Points on a hilly landscape, in no order, each with its height.
From any point a ball rolls to the lowest of the 2 points nearest to it. It stops when none of these is lower. Distance is the straight distance between rows; heights are no part of it.
q_383 height 464: [110  52 124 156 111 142 190 108 123 132 101 132 103 144 155  85  86 123
 125  92 170 132 147 149 135 117 126 131 139 136 110 186 136 149  98 146
 112 114 123 113 110  64 174  86 147 131 101 106 175 191 185 107 149 112
  80 110 144 128 131]
q_877 height 237: [146 181 139 139  60  91  87  94 139 142  97 106 119 132  95  96 200 107
 131  98 146 109 187 106 105 135 161  91 127 131 113 107 163  73 128 139
 114 125 117 141 180 113 116 148  85  96 154  97  85 116 121  92 146 179
 136 101 131 114 109]
q_936 height 227: [126 111 130 144 114 166 120 151  94 128 160 117 105 170 111 143 100 110
 101 137 173 119  85 161 140 112 148 162 154 129 155 137  72 171 147  95
 104 143 126 103 110 196 136 170  99 155 120 140 103 137 129  88 124 134
 108 161 132  98 132]
q_348 height 583: [106 179 140 127 133 100 134 145 109  68 162 135 156  94  74 159 135 135
 160 119 112 147  71 127 127 145 130 106 184 124 131  78  91 108 150  78
 117 101 106 132 103 166  81 134  82 139 156 137  87 166 141 139 151 125
 146 123 110 125 107]
q_193 height 165: [109 138  99  95 163 113 129 191 100  79 143 128 137 137  84 173 114 156
 127 139  58 181  69 117 120 133 125 123 148 108  94 121 109 132 157 160
 125 145 160 128 127 147  99 107  99 143 131 228 135 126  99 223 119 120
 120 159 111 123 118]
q_901 height 595: [113 198 141 108 132  89 121 131 145  72 141 111 151 104 107 153 161 133
 124 124 121 139  92  96 139 133 152 121 169 135 109  79 132  88 145 100
  88 105 132 150 122 171 110 157 104 151 172 142 104 123  89 158 158 121
 141 161 156 171 110]
q_469 height 646: [ 98  78 109 131  67 110 145 141 163  63  62 112 110 135  85 132 111 115
  94  90 189 123 171 112 141 134 144 134 160 141 100 165 136 154  99 148
 110  73 152 160 127  41 171 116 162 123  76 131 171 130 101 128 121 163
 102 157 171 143 179]
q_101 height 656: [139 108  71 109 120 107 118 150 125 109 102 109 138  88 115 178 103 118
 122 128 110 186 108 137 113 104 139 136 153 128 125 182  75 159 118 125
 156 126 164 191 104  73 142 119 149 117  93 136 170 207 169 166 101 135
 148 165 122 138 174]
q_192 height 128: [149 118  94 113 139 141 105 209 127 121 167 130 112 141  77 159 100 157
 115 131  84 143  55  99 122 100 130 144 112  95 107 131 119 163 139 110
 130 157 171 128 128 166  93 144  85 175  92 233 120  85  99 187 101 156
 104 171 121 118 130]
q_798 height 569: [ 69 180 141 134 124 121 132 117 106 103 138 131 138 122 121 132 173 151
 182 138 121 113 119 129 145 140 106  88 173  91 155  64 123  91 141 110
 103 140  93 107  93 160  98 117  94 164 175 152  71 142 154 104 158 116
 139 109 138 120  76]
q_989 height 253: [129  98 154 146 174 165 136 122  84 150 162 123  78  92 145 116 145 129
 185 178  74 137 114 168 153 163  69 116  92 102  98 134 114 112 122 145
 156 110 121 113  94  95  87  64 118  99 122 144 146 124 199 150 117  98
 135 109  97  93 101]
q_504 height 189: [124 144 143 111 189 121  73 152 109 157 142 129 170 108 135 118  87 100
 118 158  83 148 124  95 108 134 112 129  65 156 129 126 125 123 116 152
 152 167 150 106 199 126 103 108 152 101 146 135 129  93  95 180 104 112
 194 105  89 114  95]
q_849 height 211: [107 132 110 151  95  97 102 114 162 134  68 111  99 138 100 100 184 120
 115 102 183 117 179 109 138 123 147  72 155 134 120  98 148  53 145 176
  94 110 105 166 164 122 165 157  94 101 176 102 103 158 114 128 142 174
 129 116 145 149 103]
q_819 height 268: [136 120 110 152 169 161 106 138 115 126 197 111  82 117 142 127 151 119
 125 136 118 165  66 137 159 118 125 101 120 103 144 123  98 143 132 117
 129 138 146 191  84 226 102 149 127 148 138 169 140 138 140 151  96 104
 118 162  95 139  99]
q_209 height 223: [141 152 145 144 149 121 112  88 140 178 125 154 135 138 190  93 140 104
 126 135 133  80 154 127  89 103 131 108  78 126 157 108 163 108 109 128
 134 156 100 121 116 183 126 146 135 166 111  97  91  82 115  91 138 112
 134 111 124 161  89]
q_392 height 383: [124 112 160 151  72 124 149  95 143 120  85 130 109 158 119  85 145 117
 112  78 181  64 151 113 128 143 161 101 153 122 125 129 167 100 144 159
  96  74 135 136 153 108 165 120  87 122  97 111 102 113 118  77 150 183
  91 118 148 106 134]
q_109 height 396: [144 165 153 112 122 117 130 103  93  97  99 160 139 104 147 111 108 104
 143 121 134 133 136 101 104 123 165 126 152 133 129 135 125  94 143  90
 131  74 179 130 141 102 134 127 116 128 117  82 131 128 137 133 157 153
 158 127 129 134  87]
q_568 height 202: [161 143  71 149 217 160 139 186 111 111 154 141 168 113  96 150 127 145
 146 166  81 167  77 168 128 170  84 144 161 125  99 165 136 169 131 161
 156 134 159 124 124  98  78 106 140  92 169 104 156 165  85 154 115 146
 171  81  43  93 170]
q_538 height 249: [123 171 103 135 122  86  91 153 136 126  83 114 144 147 126 146 124 110
 103 150 150 153 151 123 153 121 118 165 141 177 155 142  89 142 136 128
 124 130 167 141 143 166 149 140 151 126 156 123 117 123  83 165 104 136
 155 185 150 127 145]
q_683 height 264: [126 158 119 109 153  99 103 178 125 119 109 114 172 137 111 153 142 128
  92 145 118 149 129 112 142 145 128 156 150 162 116 141  95 124 146 159
 103 136 142 122 164 196 149 147 138 117 180 150 128 110  71 206 114 128
 156 174 121 133 106]
q_673 height 661: [156 141  64 127 148 136 103 166 111 136 131 132 159  76  88 187 102 107
 128 117  78 176 101 109  85 122 115 135 112 139 118 178 111 144 141 159
 178 155 172 202 138 101  99 117 138  94  97 139 162 166 148 169  94 169
 168 133  86 129 160]
q_204 height 611: [129 147 131 112 120 116 138 113 201  91 104 129  84 136 133 127 166 137
  91 121 191  98 141 119 158 123 147 110 174 149 128  87 139  97 143 104
  99 109 146 192  82 171 161 188 129 152 144 123 129 120  69 132 119 142
 133 170 149 165 150]
q_71 height 228: [130  95 163 122 164 161 118 150  99 124 185 107  74 119 130 115 129 113
 154 142  60 174  99 132 125 140 106 131  77 123  81 146 114 101 121 191
 171 153 128 154 122 112  78  73 112 101 113 159 144 129 176 204  90 118
 141 108  68 124  98]
q_467 height 244: [166 150 135 149 117 124 132  59 157 202 120 147 138 153 174  99 140 112
 105 121 136  82 171 130  76 116 127  84 102 105 162  63 194 110 107 154
 144 172  85 156 120 147 109 126 119 157  89 112  71  90 119  56 119 138
 113  66 114 126 120]
q_142 height 652: [120 109  89 104 101 110 137 148 137  73  79 100 109 104  90 171  96 127
 121 112 143 173 134 125 126 136 150 120 161 101  99 186  98 141 112 143
 137  82 165 156 108  63 162 134 139 129  83 137 184 190 141 159 118 176
 119 174 150 152 158]
q_113 height 173: [145 152 173 131 117  94  83 121 147 158 142 121 126 142 159 102  83 110
 118 136 153 104 155  87 108 123 148 179  80 158 164 132 145 158 117  73
 150 137 129  97 178 143 143 141 106 136  76 111 109  86 119  79 146 122
 132 132 148 131 115]
q_82 height 501: [151 120 106 145 101 140 182  92 120 140  96 142 120 118 146 106 151 161
 195 103 169  97 174 148 121 156 126  84 203  89 159  98 161 125 143 105
 123 141 124 122  98  86 175  92 122 147 149 126 130 175 169  77 164 131
 115  62 145  88 160]
q_569 height 233: [113 138  95 138 119 103 115 128 137 114  87 116 134 146 128 141 152 137
 117 151 176 157 152 141 157 103 139 148 184 176 141 132  91 135 148 123
 104 118 130 145 110 154 190 138 157 119 185  99 136 180 119 143 124 125
 148 189 139 140 161]
q_35 height 97: [134  98 131 104 129 129 129 180 128 141 147 108  94 137 106 169  52 129
 109 120 106 130  95 118 105 113 110 179  73  97 103 124 127 166 127 112
 130 135 143 107 138 123 118 114  98 138  60 200 111  87 132 180 112 131
 107 154 152 110 136]
q_808 height 446: [123  74  78 115 136 143 148 155 134 122 121  85  89 112 149 133  49  91
 117 110 148 151 108 140 143 119 129 164 124  97 112 181 102 209 106 120
 137 118 149 135 119 134 163 125 142 143  55 144 151 167 155 144 113 156
 100 159 147 146 148]
q_8 height 213: [117 157 154 152 138 149 123 175  81 126 150 155 131 167  96 130 128 140
 113 145 133 121  53 139 141 137 125 145 157 125 142 106  90 142 135 100
 102 141 105  90 102 225 114 175  89 170 144 176  90 108 110 107 120 114
 115 165 108 110  95]
q_153 height 252: [135 115  73 183 108 121 131 179 125 111 119 118 149 142  73 146 138 141
 125 126 125 157 130 146 135 136 119 152 154 173 113 166  85 168 144 144
 152 144 132 142 134  69 106 111 139 103 160 110 125 168 112 138  87 135
 171 159  97 122 220]
q_158 height 306: [125 150 153 150 151 148 106 130 125 181 129 128 168 138 149 135 148 130
 123 165 138 112 105 145 140 138 118 112 127 117 181 109  90 162 115 118
 127 153 104  99 111 196  97 176 148 175 136 105  88  86  93  76 116 115
 162 124 107 115 153]
q_360 height 129: [125 165 188 126  98 130 103 143  96 163 173 140 149 144 131 113 130 151
 142 141 121 105 112 128 104 120 129 171  92 129 141 110 128 126 129  75
 122 162  78  60 143 165  96 149 102 155 106 143  53  43 139  76 123 110
 125 128 137  99 118]
q_908 height 61: [136 178 173  97 162 122 137 141 138 169 118 152 188  98 106 149 116 136
 151 135  86 130 139 143 146 158  97 125  92 137 123 164  84 139 133 135
 138 100 156  98 200  47  93 111 178  81 169  43 131 115 132  78 138 158
 164  62 129 129 112]
q_820 height 131: [146 147 162 112 124 126 164 131 143 162 114 156 170 113 140 138 109 129
 173 140 140 111 148 144 159 148 135 134 144 126 144 172  92 155 153  89
 144  92 148  86 142  69 116 102 161 119 124  36 127 119 142  60 139 153
 151  78 163 107 134]
q_583 height 526: [115 131 141 133 108 132 185 120 129 141 104 152 154 106 131 140 151 186
 193 132 123 101 146 160 156 147 104 107 172  93 154 114 130 129 155  99
 136 133  97  82  98  98 137  90 158 138 160 126 140 152 178  75 183 119
 128  68 155  92 160]
q_233 height 143: [128 109 111 108 130 131 157  87 152 146 153 168 106 177 155 145 114 145
  92 122 128 130 152 159 137 107 135 176 153 115 127 123 164 100 113 124
 113 151 103  90 101 144 164 134 150 164 146 162 122 111  89 132 160  70
  62 150 199 155 140]
q_169 height 279: [151 138  91 129 171 141 113 157 108 120 169 111 123 154 121 145 143 115
  96 128 118 140  73 132 157 130 119 128 128 149 138 136  73 176 135 121
 123 171 194 188 119 251 128 177 134 170 163 151 151 136  85 166  75 127
 112 155  52 122 102]
q_671 height 194: [133 157 176 120 107  88 127  72 140 153 119 148 159 167 168  88  96 108
 108 119 123  67 170  82  89 106 145 165  61 168 131 121 181 143 113 107
 135 136 134  95 191 133 134 137 121 148  85 118 128  53  94  84 156 130
 101 112 163 133  82]
q_132 height 239: [121 157 155 132 159 135 115 100 143 148 130 141 119 127 194 103 155 120
 132 145 115 113 113 119 124 117 124 113 103 113 137  92 187  76 121 131
 139 136 111 118  82 162 123 114 126 154 132 121  94  81 124 123 123  74
 108 147 134 181  85]
q_769 height 185: [107 105 116 154  85  91 111 115 167 111  81 135 122 136 122 105 160 115
  87 102 166 135 168 117 138 116 147 128 122 167 116 130 149  86 111 154
 116  93 110 174 157  87 146 140 152  85 164  75 143 165 114 135 125 158
 137 141 140 148 112]
q_291 height 452: [109  75 121 126 130 144 174 119 130 106 100 122  91 127 159 110  59 102
 113  96 166 126 117 118 139 136 144 148 118 111 104 184 147 170  88 138
 132  90 146 122 124  94 164 119 126 139  47 114 168 153 149 140 123 161
  96 136 132 150 117]
q_736 height 276: [104  98 135 122 122 140 178  71 108 142  85 197 164 156 159  82 107 110
 135 108 115  71 158 136  98 104 116 119 103 161 128 165 151 125 134 142
 140 109 121  84 168 104 152  87 151 118 106  75 172 121 149  63 153 130
 107  96 151 124  63]
q_394 height 164: [141 158 201 128  98 134 104 137  79 142 165 146 118 143  97 109 136 152
 155 115 120 136 111 116 115 134 129 147  86 102  96 148 111 127 148  59
 142 150  94  97 147 130  97 130  55 135 118 160  54  70 157 100 106 140
 135 137 103  82 129]
q_150 height 267: [152 158 131 147 111 158 118 116 150 202 121  96 104 139 139 116 158 113
 127 115 163 120 152 145  92 125 137  94 148  70 164  46 172 108 116 132
 135 177  70 142 101 149 112 138 119 170  93 136  92 108 111  33 125 124
 105  94 129 138 135]
q_344 height 179: [146 150 177 147  95 119 117 144 122 190 111 119 162 122 104 133 140 127
 172 123 139 107 158 121 142 172 118  92 125 107 154 180  90 135 150 108
 137 101 111 101 165  96 102 129 119 105 125  53  80 110 132  49 132 170
 159  65 121  99 136]
q_198 height 412: [150 162 175 112  68 104 125 129 107 103 125 149 132 119 112 115 134 123
 162 114 138 121 138 114 118 139 170 136 168 116 123 138 124 107 161  64
 119  86 147 112 138 107 113 117 103 140 114 105  95 122 135  78 161 144
 143 133 145 115 125]
q_995 height 405: [158 138 187 111  52 129 153 109 121  69 116 141 118 135 101 101 136 112
 149  65 178 107 131 116 120 151 162 130 149 119 120 172 145  96 157  90
 118  59 158 143 150  97 146 101  88 139  68 138  94 106 147  60 162 178
  95 141 144 111 152]
q_519 height 208: [111 147 101 121 137 102 125 120 120  96 118 123 154 114 141 135 159 147
 135 161 153 143 124 150 167 127 121 104 187 148 140 116  99 105 135 123
 106 113 117 124 107 155 147 125 143 123 201 109 130 180 128 171 141  97
 154 138 127 107 119]
q_690 height 56: [157 177 126 108 115 124  99 146 120 120 180  96 149  56  59 172 175 135
 163 111  97 151  90 135  76 147 134  99 126 125 128 104 155  83 175 115
 121 109 115 205 133 107  78 145 108  75 131  96 117 142 163 144 125 145
 181 120  67 133 174]
q_293 height 391: [ 98  67 119 156 140 162 126 131  84 135 149 129 111 132 145 112 161 159
 147 168  86 111 127 159 167 105  99 106  89 126 128 134 136 113 112 180
 117 157  71  67 123 128 138 111 118 126 169 167 149 134 179 148 146  66
 130 127 148 111 105]
q_201 height 130: [180 168 179 131  90 112  66 143 165 155 163 102 126 113 112 112 176 109
 112 112 126 133 143 131 110 123 164 117 104 113 132  91 134 103 121  65
 143 132 110 157 135 131  79 161 108 133 113 124  73  77 117  96 100 131
 151 120 118 120 153]
q_89 height 348: [129 116 141 116 103 142 170  96 119  79  92 154 134 115 112 116 109 150
 163 107 134 116 166 126 133 131 126  95 177 130 124 116 115  96 144 120
 130  86 136 128  99  59 129  70 122 109 171 102 182 190 181 131 177 141
 136  95 122 136 105]
q_395 height 166: [137 135 148 136 194 133  93 159 118 173 178 141 185 117 133 140 136 139
 127 153  86 124 111 119 133 154 119 101  85 140 122 140 119 126 121 161
 164 156 119 106 175  91  84 121 144 103 166  89  98  84  94 156 113 141
 185  72  90 110 127]
q_255 height 206: [143 131  95 130 129 139 137 113 130 144 126 123 116 169 156 142  80 100
 106 141 188 121 126 145 138 114 148 185 165 138 159 140 106 155 133 102
 107 128 144 106 111 188 173 148 133 155 106 115 121 148 101  89 132 121
 101 175 177 126 146]
q_616 height 127: [114 153 152 119 201 139 104 131 134 170 136 123 192  89 131 149 155 140
 140 135  92 131 132 135 120 139  97  97  76 142 130 146 116 116 127 191
 124 139 119 109 176  89 105 154 184  57 203  49 126 113 115 112 130 150
 186  69 107 129 114]
q_707 height 275: [117  88 102 166  93 132 137 170 117 101 124 105 124 108  71 127 124 155
 122  96 134 167 139 146 148 149 133 128 169 173  86 160  88 128 144 169
 114 145 114 137 127  64 136 121 127  90 167 117 152 200 164 158 119 129
 132 147 105 131 174]
q_836 height 349: [125  95 107 170 175 181 110 152 106 167 136 146 171 158 138 134 171 152
 164 199  86  84 124 150 153 146  77  75 109  91 147 129 129 151 113 192
 131 184  79  59 132 161 118 162 142 166 159 144  86 126 124  92 124 116
 164  94 105 112 135]
q_447 height 553: [ 82 158 109 134 104 135 160 103 115 115 133 142 150 127 131 126 147 165
 177 132 126  96 115 144 151 128 119 114 174  85 144  59 161  94 146 106
 108 160  73  71  93 147 130 107 123 173 159 161  93 151 152  71 175 101
 106 104 183 105 133]
q_122 height 111: [100  93 112 119 105 143 137 109 126 115 113 146 140 135 140 103 160 166
 132 136 112 130 140 161 142  98 143 117 112 148 133 111 141 121 116 113
 130 143 111  82 127  94 161 101 181 117 170 100 195 134 137 129 151  79
 135 111 175 123 154]
q_105 height 112: [148 166 127  98 172 135 135 129 129  93 165 125 148  37 102 193 147 139
 181 149  85 158  94 139 114 154 101 101 145 104 133 113 135 110 148 119
 145  89 142 171  91  83  72 128 135  74 147  90 144 160 152 152 151 129
 154  89  86 132 154]
q_552 height 210: [119 111 160 118 186 137  79 148 111 132 159 109 110 127 156 108 114 108
 120 142  77 162 121 109 103 120 109 138  56 126  90 118 132 121  95 183
 167 155 125 134 172 121 107  85 143 103 116 143 158 112 141 204 102  93
 153 107  99 124  76]
q_484 height 641: [126 102 120 129  72 104 154 102 193  91  71 137 130 155 150 115 125 120
  61  94 182 115 172 106 130 118 157 141 137 180 137 145 169 159 105 135
 124  87 160 180 151  59 169 127 169 115  85 132 145 116 102 126  97 154
  95 157 176 147 166]
q_196 height 95: [166 168 158 122  89 106  89 134 129 148 158  92 123  80  54 146 182  99
 147 107 127 152 135 115  83 153 151  97 111 106 120  98 135  80 160  84
 130 129 111 186 134 116  87 161  80  93 122 134  83 126 157 115  99 160
 148 108  66 126 176]
q_531 height 324: [108 160 149 121 175 139 116 126 126 184 118 159 219 133 173 135 180 126
 162 199 110  86 128 154 160 134  91  88 111 114 179 117 107 153 117 161
 131 162  93  67 119 205 123 189 169 173 152 119  91  88 111  96 143 105
 159 115 115 130 111]
q_535 height 480: [145  65 105 163 128 150 179  78 104 134 112 149  91 122 173  76 120 134
 161 103 175 108 153 155 123 121 130 118 163 112 156 143 153 119 111 133
 101 120 144 114  79 112 180 108 102 124 143 138 144 193 170 104 187 110
  99  89 149 112 130]
q_248 height 416: [103  51 137 135 133 146 127 129 134 110 159  77  71 149 129  99 177 155
 115 129  78 153 137 142 159 122 132  90  91 126  90 107 126 110 102 208
 116 146  84 119 124 122 132 107 144 100 179 173 182 135 158 208 127  77
 118 133 122 125 117]
q_462 height 278: [113 112 176  99 130 156 161 114  97  99 143 134  55 102 128 134  94 157
 191 140  85 152 109 151 128 151  83 139  90 104  76 144 114 115 135 123
 167  99 116 128  72  96  91  58  98 113  93 149 153 150 226 154 124  88
 100 127  96 113 119]
q_20 height 57: [106  85 107  93 133 123 145 115 146 148 138 117  78 153 139 168  45 117
  83 126 124 124 134 123  96 102 101 183  97  92 102 117 154 155 100 141
 130 123 121  81 122 118 131 119 138 140  56 152 141  77  92 172 127 115
  63 128 170 140 126]
q_222 height 246: [ 97 104 145 127 129 126 150  99 128 154  88 149 161 155 152  93  60 107
 133 131 136 101 160  96 110 114 121 130  73 169 135 153 141 144  89 142
 162 113 141 116 176  69 140  72 144 127  88  46 172 132 151  80 137 123
 131  96 140 129  63]
q_571 height 668: [139  95  69 134 172 138 114 157 137  89 153  88 100  94 137 150 137 116
 113 132  84 213 130 126 140 126 116 124 142 142 124 171 128 147 121 197
 133 147 147 189 118 166 119 133 169  93 135 189 187 172 108 228  90 142
 143 155  80 153 118]
q_404 height 625: [156 139 143 109 121 115 184  55 170 138 114 173 139 127 220 102 115 118
  66 111 154 108 144 142 104 107 144 128 123 159 155  85 187 132 125 133
 121 128 135 180 111 140 151 149 152 135 126 113 102 102 118 134 115 103
  96 130 151 168 146]
q_117 height 222: [117 117 154 115 119 107 154  82 143 150  73 140 145 164 159 107  51  82
  87 122 126 100 149  57  86 107 138 140  68 165 113 125 169 156 100 133
 127 103 166 134 180  94 145  95 143 121  50  97 165  88 108 114 135 149
 110 110 149 145  94]
q_207 height 207: [137 100 132 149 116 131  72 156 115 113 172 101 121 157  77  93  94 105
 111  89 144  98 122  69 141 138 146 163 113 133 131 182  83 180 118  66
 137 148 161 135 188 151 126 187  85 102 108 188 130 102  93 103 114 188
 133 171  85  99 129]
q_623 height 158: [119 121 141 125 101 120  99 142 146 125 114 123 128 144 119 116 147 126
 114 139 121 136 137 130 138 104 160 122 105 152 111 117 126 107 127 132
 121 123 103 128 161  98 141 117 150 109 155  92 149 116 132 151 118 119
 134 142 159 141 123]
q_909 height 187: [128  92 126 124 142 109 100 126 158 156 138  92  88 144 130 113  65 107
  90 111 172  96 135  84 119 143 119 175  84 131 140 147 151 161 107  88
 136 114 141 125 162 159 165 168 102 133  55 126 142  94 100 128 131 159
 103 155 143 135 123]
q_260 height 378: [122 149 150 129 136 118 157  74 103 103  81 172 142 102 165 101 132 134
 152 116 123 105 163 119 112 119 142  77 149 135 145  92 140  79 143 145
 117  84 152 142 115 113 141 105 109 108 170  86 133 151 146 141 171 147
 147  96 121 129  69]
q_338 height 310: [114 115 117 137  97 136 166 141 135  92  97 123 140  91  58 149 117 145
 142  99 146 138 161 145 131 142 114 102 155 157 104 150 102 109 135 128
 121  98 111 126 118  40 120  96 147  80 184  70 179 213 195 133 148 125
 127 118 117 133 152]
q_823 height 174: [ 99 152 141 120 146 143 135 138  87 147 168 165 157 146 144 142 129 150
 131 168 105 127  89 155 140 126 103 163 120 121 159 101 127 121 134 133
 109 161  79  50 109 193 117 140 111 173 137 165  63  89 131  92 138  81
 110 139 144 127  85]
q_84 height 295: [118 147 160  70 130 148 158 138 100 102 150 135 106 110 128 158  96 163
 170 147  81 162  83 136 111 121 120 167  92 103  99  99 128 122 138  94
 146 102 135 115  88  97 107  61 113 138  96 163 101 119 171 143 123  83
 102 135 141 137 124]
q_33 height 196: [101 103 129 143 107 100  74 154 141 117 145  64  94 133  90 102  71 106
  90  82 189  87 162  55 152 163 120 171 103 118 170 184 120 189  97  94
 131 106 152 129 176 151 169 180  94 116  72 160 144  94  83  91 119 161
 110 164 129 120 139]
q_702 height 355: [116  97 136 141  63 118 149 110 125 143  93 135 109 179 101  96 153 130
 144 108 136  66 147 148 122 117 141 114 138 113 103 110 181  91 159 158
 117 127  86 113 157 108 161 102  96 143 112 122 118 127 170  73 157 155
  83 103 182 105 123]
q_324 height 633: [126  80 135 124 115 126 190  49 166 119  98 166 137 160 194 105 113 123
  64 104 163 115 163 126 103  98 167 129 135 180 138 108 174 149 116 149
 120 103 158 173 129  91 170 127 154 108  96 114 153 124 131 138 114 137
  81 113 138 137 163]
q_976 height 272: [136 144 122 106 129 134 138 122 136  96 134 140 116  96 156 137 136 127
 141 140 113 161  95 137 123 101 148 116 128 115 131  89 144 105 133  93
 151 100 151 170  71  94 118  96 133 138 111 133 117 138 145 143 120  88
 138 140 133 154 144]
q_148 height 665: [151 103  33 160 154 136 109 173 124 105 155 115 138 102 120 166  92  99
 135 121  85 194 110 122 125 108 122 141 132 121 119 190 103 167 120 183
 166 186 187 197 132 161 104 123 149 124 106 172 186 191 124 193  88 181
 150 137  60 123 146]
q_869 height 167: [ 86 112 110 110 134 130 132 121 121  90  88 125 152 120 129 128 171 164
 139 149 123 146 128 137 171 103 136 122 150 171 148 115 109 115 110 133
  99 144 132  90 109 139 177 117 183 131 212 148 203 156 131 176 154  69
 138 139 178 121 133]
q_811 height 277: [137 144 102 108 176 101 108 163 135 140 138  97 126 131 115 116 160 117
  80 132 143 119 111 114 165 154 111 150 141 150 128 133  81 129 146 136
 122 157 155 166 130 252 148 177 133 156 167 155 134 130  74 195  86 115
 138 167  77 148  90]
q_430 height 98: [112 108  85  85 154 126 172  86 153 136 126 135 106 153 165 169  86 135
 100 129 123 138 131 130 120 111 120 175 116 106 107  95 171 124 103 122
 108 120 142  99  92 128 138 109 151 145 109 174 134  71  72 172 129  59
  58 153 186 170 131]
q_582 height 181: [127  92  94 130 118 144 146 108 131 151 139 153 130 174 159 145  73 123
 102 140 144 111 153 165 137 112 132 191 132 144 143 144 123 141 107 117
 132 148  97  67 137 144 168 130 153 142 112 129 124 131 116 106 143  84
  94 149 195 132 139]
q_894 height 287: [136 153 138 147 119 151 100 122 118 190  98 106 118 120 144 147 159  96
 127 129 173 119 101 151 122 125 131  83 164  92 187  71 111 142 130  98
 126 170  98 133  65 189 105 176 124 173 110 126 105 126 100  33 115 121
 110 108 120 119 139]
q_701 height 371: [120  85  96 171 142 158 109 133 115 163 160 126 128 143 174 130 151 136
 134 170 126  91 154 162 137 106 107 118 107 113 155 130 128 121 119 162
 120 179  62  74 129 162 143 153 133 133 145 135 112 139 161 114 133  85
 131 110 137 121 126]
q_494 height 254: [120 134 133 142 164 151 110 135 143 123 171 119  93 111 156 113 160 118
 137 140 109 147  94 143 147 123 132 107 128 101 145  92 141 107 118 121
 122 126 109 148  79 180 110 115 119 149 146 131  95 116 143 138 112  91
 125 140 116 158 113]
q_279 height 192: [159 132 146 127 121 136  89 168  67 114 165 123 119 153  72 107 117 125
 137 113 121 132 102  88 113 133 156 156 121 120  84 166  87 150 155  68
 130 141 148 116 183 148 107 158  72 139 111 181  97 110 133 129 115 183
 122 153  84 100 126]
q_463 height 231: [132 130  38 196 169 132 132 169 117 100 136 136 158 144  95 126 161 141
 121 157 122 164  87 164 147 155  86 150 171 154 116 156 116 168 136 167
 126 163 141 110 117 112 106 113 139  97 198 100 158 189  80 156  88 130
 182 138  74 116 189]
q_967 height 440: [114  73  71 110 139 126 129 144 145 113 125  94  66  95 152 151  91 114
  98 133 135 151 118 109 145 115 102 120 128  84 103 164 120 183  99 156
 129 125 151 147 100 150 150 148 159 121  64 172 203 127 129 206 104 133
 106 154 142 152 132]
q_78 height 315: [100  92 134 123 105 138 181  63 121 132 105 174 130 182 156  95 121 145
 122 113  99  78 125 147 107  89 138 147  93 131 109 108 175 103 134 159
 128 124  99  85 137 116 150 109 136 134 122 110 138 116 141 105 165 115
  72 108 154 133  94]
q_861 height 431: [113  75 123 110 135 137 136 129 125 102 153  85  54 114 134 128 132 140
 121 141 105 174 119 120 141 119 122 129 117 103  82 119 138 144 103 166
 131 117 122 133  98 110 133 110 140 126 115 187 178 127 136 211 116  91
 104 153 134 142 120]
q_561 height 163: [172 174 130  93 205 161 151 166 118 123 167 155 183  81  88 193 129 155
 164 152  69 163  57 158 108 178  80 128 137 118 109 155 124 145 162 155
 149 110 164 152 119  81  69 127 121  69 155 111 137 149 126 158 135 137
 175  88  61 135 171]
q_807 height 153: [176 181 180 117  98  96  70 141 160 137 157 108 134 114 125 118 127 112
 100 143 113 138 164  84 108 114 148 156  88 143 139 123 134 136 109  57
 146 122 137 139 178 108  95 142 125 115  90 138 108  81 108 126 104 122
 150 137 137 124 143]
q_391 height 618: [176 140 131 130 127 125 148  84 196 147 105 148 109 149 184 120 136 131
  70 103 190  80 156 141 122 114 149 137 162 162 163  97 164 108 129 109
 113 159 140 199  70 175 162 185 154 155 132 120 106 111  87  88 106 121
 110 173 150 154 156]
q_817 height 604: [111 170 124 102 101  90 136 111 177  56 124 120 120 121 102 150 173 142
 118 111 163 136 140  97 155 128 166 123 185 166 114  94 122  85 144 116
  86  89 131 173 121 136 137 169 138 139 166 130 126 134  70 172 159 145
 149 177 164 154 156]
q_838 height 209: [142 176 145 136 100 110  90 125 115 188  90 109 142 114 112 118 181 118
 177 132 149 113 189 119 105 165 142  87 136 100 144 119 119  99 135 111
 122 127 105 103 154 111 106 141 101 132 130  80  82 111 126  40 140 174
 154  66 113 106  96]

Where does a ball stop that starts at each point below?
q_817 => q_209
q_936 => q_20
q_148 => q_209
q_89 => q_690
q_82 => q_209
q_989 => q_908
q_811 => q_122
q_701 => q_209

Call two points neighbours if one is among the 2 nearest of the other. Go from one point of each pair to the other, from neighbour to neighbour, staying as low as possible. Name the highest point that can't be avoided.
q_122 / q_360 => q_683
q_360 / q_690 => q_207
q_20 / q_360 => q_936
q_122 / q_908 => q_877
q_690 / q_209 => q_169
